Points on a hilly landscape, in no order, each with its height.
A ball rolls from a point to the lowest of its 2 nearest points, and stops where none of them is lower. Distance is the straight distance between rows; heights are no part of it.
Takan: 111 126 116 124 111 127 120 115 146 143 122 89 129 110 126 99 138 110
 115 139 119 135 117 128 106 95 127 115 157 126  h=812
kef: 131 152 106 136 151 123 134 149 122 146 124 123 110 125 152 116 111 94
 149 112 116 112 143 128 124 147 111 136 142 86  h=622
Ligib: 143 95 148 114 121 161 128 116 115 91 133 134 103 122 119 161 153 136
 107 154 128 148 110 136 133 105 131 120 131 147  h=527
kavup: 129 109 146 130 131 128 126 132 120 113 165 153 131 140 117 156 136 132
 118 157 119 135 140 142 135 146 124 111 127 162  h=315
sevu: 117 140 86 107 131 137 128 135 133 116 126 112 101 111 119 116 128 129
 126 124 103 125 106 136 127 120 119 116 120 111  h=482
Zup: 148 84 154 144 89 128 104 105 128 122 103 91 125 100 153 136 120 127 107
 128 120 131 88 124 102 86 172 110 160 136  h=592
pov: 110 95 145 125 121 130 118 139 98 117 143 145 134 126 130 145 111 127
 103 178 132 145 108 152 153 126 138 109 118 156  h=383
Bopap: 128 140 129 121 126 118 132 120 120 116 126 153 120 141 141 132 134 136
 158 128 124 132 166 117 122 148 122 138 125 144  h=639
pubu: 136 123 168 122 109 127 118 88 131 89 123 128 115 137 130 129 154 148
 118 147 118 132 106 111 98 115 133 111 134 143  h=671
tofi: 107 122 123 129 132 122 124 118 126 135 134 120 114 111 137 118 115 96
 136 158 121 138 111 129 137 122 118 120 152 142  h=773
Kan: 113 179 110 109 144 130 145 171 142 155 127 185 163 154 123 130 101 143
 133 99 149 130 155 150 152 203 110 171 103 118  h=326
Dovut: 115 136 106 124 153 120 140 149 125 117 150 160 148 135 120 133 124 123
 116 153 121 123 143 162 147 158 116 117 106 160  h=302
rufa: 166 102 174 148 125 116 122 104 110 101 124 105 130 101 125 139 128 126
 114 133 148 106 124 93 111 108 174 111 166 148  h=653
lutu: 91 141 62 126 127 115 141 153 106 142 143 148 136 122 130 103 118 125
 139 132 135 118 132 144 160 140 108 138 80 128  h=717
Gitom: 124 123 132 107 117 154 112 118 130 122 135 127 121 137 106 115 152 144
 133 151 120 133 107 115 147 106 134 99 128 142  h=393
Pomep: 134 132 133 155 123 101 138 129 119 112 140 100 142 101 116 115 112 124
 133 141 123 111 143 106 115 119 128 126 163 122  h=716
voze: 119 113 110 142 147 118 139 137 108 151 147 125 125 107 158 120 97 85
 110 175 127 132 110 149 157 114 108 128 146 136  h=734
bubok: 143 124 132 96 99 129 108 71 156 117 117 111 102 143 123 109 164 167 107
 112 94 153 97 114 114 108 131 112 126 154  h=498
Koven: 101 148 100 122 146 139 141 148 138 117 137 159 110 136 105 125 128 125
 122 144 129 130 135 141 137 154 87 140 111 142  h=376
lunu: 125 177 108 95 113 142 135 115 146 155 95 139 100 155 108 111 159 179
 144 85 122 143 118 109 116 152 132 168 101 88  h=606
vesof: 119 200 124 122 136 147 137 171 126 166 113 152 172 148 112 130 106 139
 150 112 147 145 136 136 158 192 131 169 100 88  h=418
Memun: 116 118 115 99 98 144 108 92 154 120 109 111 112 128 115 115 141 134 105
 137 104 137 75 124 127 104 133 101 135 140  h=455
Nopi: 130 114 143 120 135 130 130 107 109 123 128 167 112 167 129 133 169 159
 147 150 125 146 137 123 147 123 119 124 85 175  h=718
biv: 94 101 100 125 149 146 129 139 125 117 141 157 130 146 121 145 137 142
 126 159 146 138 113 137 177 130 115 110 108 173  h=398
venuz: 118 117 133 120 99 140 97 134 123 118 120 98 142 106 144 130 122 111 113
 163 127 137 79 130 141 82 127 120 153 147  h=474
Savo: 143 179 155 114 118 159 130 138 126 145 99 145 140 143 119 124 126 148
 146 97 134 157 157 123 122 190 151 174 99 77  h=525
lumi: 120 117 143 131 134 124 143 100 137 132 129 138 112 145 100 113 130 140
 141 130 126 155 145 127 134 144 121 99 111 121  h=810
bur: 126 84 157 138 135 131 107 121 101 121 133 140 141 120 149 156 93 97 111
 165 141 125 119 147 159 131 145 104 148 139  h=481
tis: 137 111 121 117 102 102 126 130 110 125 128 103 110 138 132 142 129 145
 124 127 116 127 118 125 109 104 126 105 151 123  h=638
mazum: 152 156 160 118 134 141 147 97 134 119 139 143 108 152 107 103 190 179
 140 104 126 146 145 113 109 141 104 137 103 125  h=762
metur: 138 96 130 158 152 119 129 154 104 143 133 116 139 105 174 156 99 87 99
 154 146 131 121 149 155 97 115 125 173 140  h=679
Mati: 139 97 180 133 116 106 119 141 110 107 122 103 139 106 137 155 92 112
 106 152 154 137 107 124 127 97 144 120 161 161  h=738
dasi: 136 107 94 125 122 151 134 128 119 115 123 105 110 93 128 130 129 128
 117 151 112 143 112 138 126 100 148 111 134 134  h=526
Piv: 135 137 140 108 105 119 122 90 166 134 115 124 105 152 112 101 162 156
 136 103 99 142 128 103 89 121 132 125 125 131  h=537
tufi: 137 75 141 136 120 152 111 142 91 133 132 115 121 119 149 163 105 104
 108 154 129 137 89 145 156 98 151 122 143 129  h=560
Ter: 126 114 92 132 136 136 125 155 116 120 140 119 135 107 143 146 133 121
 134 162 130 133 120 160 143 116 130 114 114 151  h=503
bilok: 143 82 176 117 115 149 117 120 115 103 135 132 126 133 117 163 116 139
 110 161 123 153 113 123 167 109 149 112 125 156  h=472
seson: 141 87 201 112 90 145 98 120 125 125 105 85 141 120 139 173 109 130 108
 126 131 135 54 120 128 89 168 126 134 128  h=677
fak: 97 158 76 126 151 128 134 162 147 152 153 183 162 144 152 131 116 132
 135 107 145 107 158 160 157 191 104 167 101 141  h=224
Rediv: 107 167 82 94 105 144 127 119 164 140 102 139 90 134 110 93 171 157 116
 92 111 135 104 114 114 137 125 146 81 105  h=633
Fopo: 167 106 162 133 108 131 120 91 133 109 120 119 123 126 108 124 142 134
 121 124 135 99 113 102 85 92 157 96 177 134  h=691
zevo: 121 162 119 144 139 114 135 152 129 150 125 127 142 133 161 130 110 114
 136 103 123 132 176 128 143 175 107 137 116 95  h=661
nosor: 120 123 66 116 124 152 122 140 126 130 113 86 105 118 121 97 127 121 108
 127 96 120 64 148 125 97 122 115 107 131  h=524
toso: 124 158 95 121 101 155 126 137 132 124 108 125 124 137 125 119 149 143
 153 100 112 132 140 131 100 140 120 146 90 93  h=690
mefil: 176 97 190 119 103 118 112 72 149 108 118 113 129 132 116 130 143 169
 110 117 144 123 103 96 110 73 158 99 156 151  h=725
nam: 126 115 153 130 118 108 121 124 119 105 132 122 138 131 136 136 137 132
 117 153 131 115 133 114 120 114 126 111 152 130  h=676
guga: 134 122 141 118 129 122 124 107 142 121 133 98 111 125 110 127 149 120
 123 102 120 111 136 113 82 122 137 125 149 112  h=589
Faku: 93 159 77 121 118 126 146 127 119 143 126 156 121 138 109 117 144 132
 135 128 136 132 129 122 159 159 109 139 54 138  h=688
lusab: 142 148 130 166 136 86 145 132 119 131 140 112 158 115 135 127 100 93
 148 138 122 94 168 117 126 121 124 143 147 119  h=746
kurol: 141 155 143 161 147 103 143 137 133 143 132 152 165 147 126 131 101 97
 150 112 135 88 170 125 128 168 122 148 158 89  h=235
zomuz: 156 100 160 149 117 112 105 116 116 129 127 78 121 99 129 139 104 103 90
 117 142 93 85 92 115 86 153 114 190 125  h=728
zino: 141 119 144 161 167 79 128 139 118 124 162 126 149 97 140 127 84 87 113
 135 157 89 160 132 136 139 122 121 167 135  h=825
Miki: 119 148 130 134 133 120 137 129 136 128 131 181 145 156 143 140 127 126
 157 118 133 130 184 147 136 177 124 156 90 137  h=674
bovam: 156 97 107 134 100 141 129 111 132 124 115 89 124 92 148 125 119 126 102
 131 103 125 86 131 113 74 143 128 159 119  h=557
zof: 151 155 152 126 148 139 155 117 125 128 136 161 126 159 112 119 162 158
 155 102 135 148 169 114 130 170 118 129 107 119  h=737
vobem: 109 125 104 137 159 123 137 153 132 123 127 123 130 113 143 125 123 124
 148 135 129 137 143 150 116 134 124 123 116 127  h=447
Zari: 128 159 87 100 117 131 129 123 175 158 114 113 105 129 111 109 138 140
 125 82 99 136 121 126 87 134 127 144 131 90  h=684
zosil: 149 117 137 158 153 97 127 136 108 122 152 94 150 94 152 129 103 76 122
 140 127 93 145 133 122 107 109 129 148 115  h=783
faf: 137 126 109 97 103 133 123 75 145 114 114 95 128 135 111 110 151 123 115
 88 107 117 114 130 99 101 138 110 148 118  h=632
boka: 129 149 100 131 156 112 150 159 124 153 157 160 171 132 145 139 89 101
 134 106 130 101 173 179 149 166 92 173 119 109  h=303
duk: 149 116 127 132 119 108 125 93 159 123 126 81 124 103 121 118 131 110
 104 92 127 96 120 109 79 91 138 124 178 112  h=637
Bivit: 108 144 89 138 157 132 146 153 132 137 162 163 160 139 127 135 111 107
 141 133 120 102 148 167 149 167 96 152 117 148  h=213
kago: 124 172 143 117 134 125 135 139 130 139 136 133 144 130 115 129 115 111
 161 99 135 123 169 115 118 165 126 180 139 88  h=467
Dib: 168 106 200 127 121 117 113 93 129 122 132 132 108 142 125 141 160 156
 126 142 145 129 108 90 120 94 149 88 146 169  h=763
Vukeg: 128 123 102 138 147 121 122 136 116 141 120 93 125 113 167 104 119 95
 135 130 109 108 124 136 124 107 114 114 132 105  h=572
Gel: 88 132 124 140 154 118 147 129 138 142 126 152 141 152 115 111 148 142
 142 128 138 145 149 134 141 159 108 121 107 116  h=782
Betir: 141 147 122 142 142 113 137 127 111 131 129 131 126 134 149 142 141 109
 140 114 121 104 172 105 125 155 145 133 150 93  h=656
Gakov: 146 129 162 121 141 106 129 108 127 108 127 144 120 155 128 138 168 152
 157 132 128 131 156 113 117 127 127 107 110 148  h=678
nanav: 155 85 174 126 103 120 116 138 105 137 126 82 138 90 128 152 96 113 98
 128 150 125 86 118 132 78 168 123 176 124  h=680
ton: 135 135 152 151 153 97 147 133 148 150 154 166 166 157 117 144 105 122
 135 103 145 108 195 134 136 178 132 150 144 120  h=313
masik: 143 90 155 170 139 93 115 121 124 110 144 104 133 91 115 129 99 107 114
 134 158 89 144 94 123 116 162 131 173 138  h=601
pufu: 106 147 105 128 127 150 125 158 135 130 122 161 140 142 133 120 135 141
 162 109 128 129 166 131 123 160 123 164 81 105  h=704
mesi: 105 123 110 117 104 166 108 159 107 114 107 114 120 110 140 127 130 125
 107 151 132 140 76 138 151 95 133 121 121 168  h=399
Nal: 105 154 87 120 130 148 133 164 132 126 121 136 105 130 109 104 118 126
 119 120 109 122 128 138 122 135 91 143 101 108  h=433
mizel: 124 119 148 149 167 97 139 119 142 117 139 144 140 128 121 137 114 119
 146 124 146 121 170 124 126 133 132 131 149 131  h=456
Beb: 105 128 126 128 147 130 135 127 129 128 136 164 143 163 114 121 164 153
 146 131 144 148 142 133 156 148 123 116 78 163  h=750
rom: 114 123 112 146 157 107 123 145 138 136 144 134 147 120 158 132 102 102
 150 127 152 121 170 142 130 142 112 132 143 129  h=366
lafiz: 116 128 112 115 120 108 135 118 125 114 121 129 100 132 135 130 152 164
 131 126 119 140 134 112 108 128 128 127 131 138  h=605
visu: 156 89 161 149 123 144 125 158 99 146 132 94 146 84 159 160 84 92 101
 143 142 133 79 139 158 80 157 133 158 117  h=621
litib: 125 131 111 102 108 153 138 97 135 112 113 109 126 132 108 101 151 140
 155 101 121 128 140 135 112 117 135 121 115 101  h=665
kiru: 145 162 126 123 114 143 136 113 128 135 135 132 125 148 114 131 153 148
 153 100 127 138 163 111 118 156 120 140 105 84  h=712
zudef: 127 196 120 121 107 154 140 149 134 162 106 148 140 151 106 120 135 153
 149 112 139 157 148 123 148 174 134 168 77 98  h=480
Tasu: 119 90 156 165 147 109 125 125 132 119 146 128 138 107 132 145 101 111
 125 145 147 131 153 116 139 108 142 126 160 145  h=534
tuk: 132 92 133 153 141 117 120 142 133 137 129 98 125 92 145 136 100 98 116
 156 144 125 117 129 129 87 138 117 167 123  h=611
noniz: 118 152 76 100 98 145 119 107 180 147 99 124 122 133 106 99 160 139 111
 88 96 130 109 133 96 115 136 119 100 112  h=658
Gat: 102 113 119 115 121 149 118 137 121 105 120 137 109 142 121 133 143 143
 119 154 126 142 89 126 150 111 117 102 94 164  h=321
dep: 172 90 206 123 143 138 117 100 113 116 135 156 111 156 134 140 149 163
 121 150 142 147 117 122 147 102 130 93 124 172  h=807
Gona: 107 152 123 113 123 121 132 130 157 135 108 137 100 150 120 111 158 173
 150 107 113 147 132 105 104 139 126 145 123 122  h=573
konag: 101 160 84 114 119 150 141 125 142 139 118 166 89 144 94 115 162 156 128
 107 138 134 115 105 135 141 122 125 57 128  h=662
Dadus: 119 115 89 153 164 130 127 177 111 144 133 116 125 109 170 109 106 104
 133 136 120 123 123 165 128 123 98 120 118 136  h=511
dupid: 103 171 74 138 137 148 145 173 120 151 128 151 123 141 124 116 104 117
 138 115 134 130 130 152 133 175 88 157 96 119  h=485
Siza: 144 165 156 130 141 133 146 136 137 146 132 164 154 169 104 150 104 127
 153 100 143 133 181 132 131 190 132 177 127 107  h=391
vumug: 120 156 148 122 130 123 138 118 125 129 127 123 120 126 113 113 131 121
 147 109 134 119 153 119 83 149 119 140 154 97  h=535
rifu: 135 96 180 127 89 137 106 115 125 115 119 108 129 124 130 142 130 144
 115 154 121 136 79 127 110 98 156 107 132 150  h=631
Goge: 111 110 91 126 148 135 121 157 108 120 120 95 124 92 156 114 123 122 113
 146 113 131 68 149 144 98 113 119 116 120  h=574

Where does a ball stop that starts at each point below?
Gel | Gat
lumi | Gat
nam | Gat
konag | Gat
Dib | rom
visu | Bivit
tofi | rom
litib | kurol
